Each row is a point on a landscape with many peaks, with its height.
A climber steps from a point to whichever of its 5 nearest points has the largest rise for the distance, and stops where none of them is higher. Distance is the straight distance between rows; heights are no part of it.
fuder (h 3.98): [116 124  98 131 188 106 122  99 133 113  99]
Dofun (h 1.98): [150 148 149 109  86 141 146 155 150 154 108]
Lif (h 2.91): [132 150 146 166 104 133 117 124 128 145 102]
taraz (h 5.57): [ 95 117  94 123 126  94  83  94  71 132 181]
togum (h 2.39): [177  92 137 120 117 155 182 172 135 107 134]
Saguv (h 1.79): [185  84 135 133 131 159 186 180 134  91 125]
bal (h 3.81): [128 183 180 116  84 157 138 170 161 151 113]
Pefi (h 2.87): [141 111  97  88 163 107 161 114 144 116 111]
Gil (h 6.12): [153 132 166  95  80 156 161 169 155 145 132]
Bavet (h 2.01): [131 109  89  82 181 112 160 102 157 106 112]
nire (h 3.40): [123 121  96 113 185 103 130 104 143 115  96]
zuna (h 2.69): [110 116 135 164  98 114  90 105  93 139 167]
fulez (h 3.17): [124 190 191 108  84 153 142 175 158 147 123]
tomez (h 5.60): [134 172 168 131  85 151 129 149 149 158 101]
maf (h 2.92): [173  98 172 136 104 177 178 199 154 114 141]
Nepi (h 0.31): [110 116 106 170 148 108 102  99  96 110 148]
rozu (h 2.93): [ 86 144  86 102 112  87  73  98  61 156 162]
Pepar (h 2.83): [150 112 101  92 144 113 173 120 142 118 120]
tugav (h 2.31): [123 208 217  98  87 146 145 190 158 140 135]
liv (h 3.42): [148 151 174  93  80 153 153 175 159 151 130]
nifug (h 2.21): [163  93 108 101 139 138 192 146 131  97 132]
gepu (h 3.72): [107 121  93 150 188 111 106 100 123 107 113]
pog (h 3.09): [117 126 151 167  84 124  88 115 104 146 166]
Dogit (h 1.48): [151 145 140 116  99 133 144 142 147 151  98]
momig (h 1.57): [118 109  88  87 191 113 141  96 160 108 106]
lar (h 5.29): [ 84  94  80 123 218 152  77  81 139  95 109]
figor (h 1.85): [109 111 116 160 120 104  93 102  86 128 163]
monon (h 1.92): [164 122 128  97 100 137 163 148 140 141 118]
per (h 3.66): [114 148 170 179  81 144  97 119 128 147 152]
vep (h 5.05): [134 133 112 141 146 106 123 111 124 126  95]
Reda (h 5.58): [ 99 112  89 121 208 122 108  91 139 105 103]
buku (h 3.39): [103 109  85 102 209 122 115  89 158 105  95]
pilad (h 3.10): [ 98 125 108 121  98  93  72 106  66 150 176]
dasik (h 3.70): [ 86 103  82 139 212 143  86  83 124  95 126]
kig (h 5.75): [107 117 119 145 107 105  84 103  78 136 177]
tinun (h 2.29): [ 78 100  81 128 174 120  89  84  91 104 174]
Zof (h 3.41): [ 91 104  91 149 192 121  94  93 111  96 144]
ner (h 1.35): [124 132 137 179 115 122 106 111 111 134 120]
Faran (h 3.96): [131 162 159 156  94 142 119 133 140 152 100]
zuraz (h 2.00): [ 88 154  99 109  94  94  65 106  53 160 153]
gavum (h 2.98): [146 115 101  92 154 106 161 113 144 119 108]
gufog (h 2.38): [136 148 128 154 122 122 123 121 128 143  96]
mim (h 4.09): [153 121 184 110  84 170 169 196 161 126 158]
roka (h 2.81): [ 87 109  91 154 177 116  96  92  98 106 155]
ganut (h 2.09): [181  90 162 140 114 175 178 199 149 105 127]
Dosaf (h 3.69): [108 191 195 159  85 158 122 144 150 146 121]
Piliz (h 1.33): [189  87 161 152 133 172 176 206 151 102 116]
leg (h 3.60): [126 127  95 122 175 100 130 105 139 122  92]
zela (h 6.13): [131 135 122 166 136 113 119 116 114 132 106]
Sul (h 2.30): [147 145 131 126 108 122 137 130 140 152  92]
Nito (h 3.43): [170 103 150 111  92 159 181 178 143 122 140]
tege (h 2.70): [126 188 202  96  79 154 147 185 162 146 130]
ponoz (h 2.02): [115 114 126 166 104 109  96 107  88 133 161]
Butu (h 2.19): [102 111  97 156 167 110  95  96  98 107 158]
Zufu (h 2.97): [112 201 198 131  84 156 133 163 157 147 117]
dudi (h 2.96): [109 123 139 139  85 108  74 112  82 152 177]
Lopot (h 3.00): [144 154 146 131  96 135 133 134 139 156  98]
vusu (h 3.88): [111 171 185 176  78 150 106 132 136 151 139]
baf (h 3.77): [ 84 129  82 104 127  91  76  95  64 140 173]
peg (h 2.37): [164 111 138 101  93 149 170 163 145 134 131]
Gem (h 5.56): [ 93 108  83 115 219 133  97  84 144 100 100]
vamo (h 5.48): [160 115 170 112  84 165 169 190 155 127 150]
noru (h 4.18): [ 96 112  90 147 204 122  99  94 127  99 119]
gezal (h 3.57): [126 148 154 179  98 140 107 123 125 146 121]
veg (h 2.67): [163 105 110  93 131 122 179 134 140 119 124]
zusa (h 2.35): [165 108 125  96 113 132 180 149 141 124 127]
kup (h 2.90): [155 119 105  97 142 109 161 125 141 131 110]
neba (h 3.19): [ 90 106  88 134 154 107  90  95  83 113 178]
Kevav (h 0.15): [107 113 108 160 134 105  97  99  87 122 163]
Susif (h 3.13): [140 121 100 104 157 102 151 112 144 121 101]
zuso (h 2.66): [147 104  94  82 159 113 177 118 144 109 121]
tebe (h 0.72): [122 125 124 175 132 110 106 106 108 125 125]
gaduk (h 3.27): [147 137 189  98  82 165 163 193 161 137 150]
Gotef (h 4.26): [123 170 172 159  86 153 114 135 144 148 110]
gegi (h 3.28): [119 127 105 154 168 105 115 107 120 119 106]
tur (h 2.99): [159 132 121 106 111 121 152 133 137 143 100]
Ropo (h 3.68): [148 135 115 118 133 109 143 122 135 139  94]

Where does a climber stop that starts at each point below?
leg: zela
veg: zela
Butu: Reda
lar: Reda
per: tomez
tur: zela
rozu: kig
Pepar: zela

Two climbers start at each pair of points below. Name the first point that both come to, or write none.
Bavet, zusa: Susif
gezal, Lif: tomez
tugav, Dogit: tomez
maf, monon: none

Call two points neighbours if one is among the 5 nearest of the other. Go from one point of each pair to the other, from neighbour to neighbour, staying as high as possible. Name the lowest point that can't be avoided.
Reda, kig: roka
Reda, zela: leg
tomez, kig: pog
Gil, tomez: liv
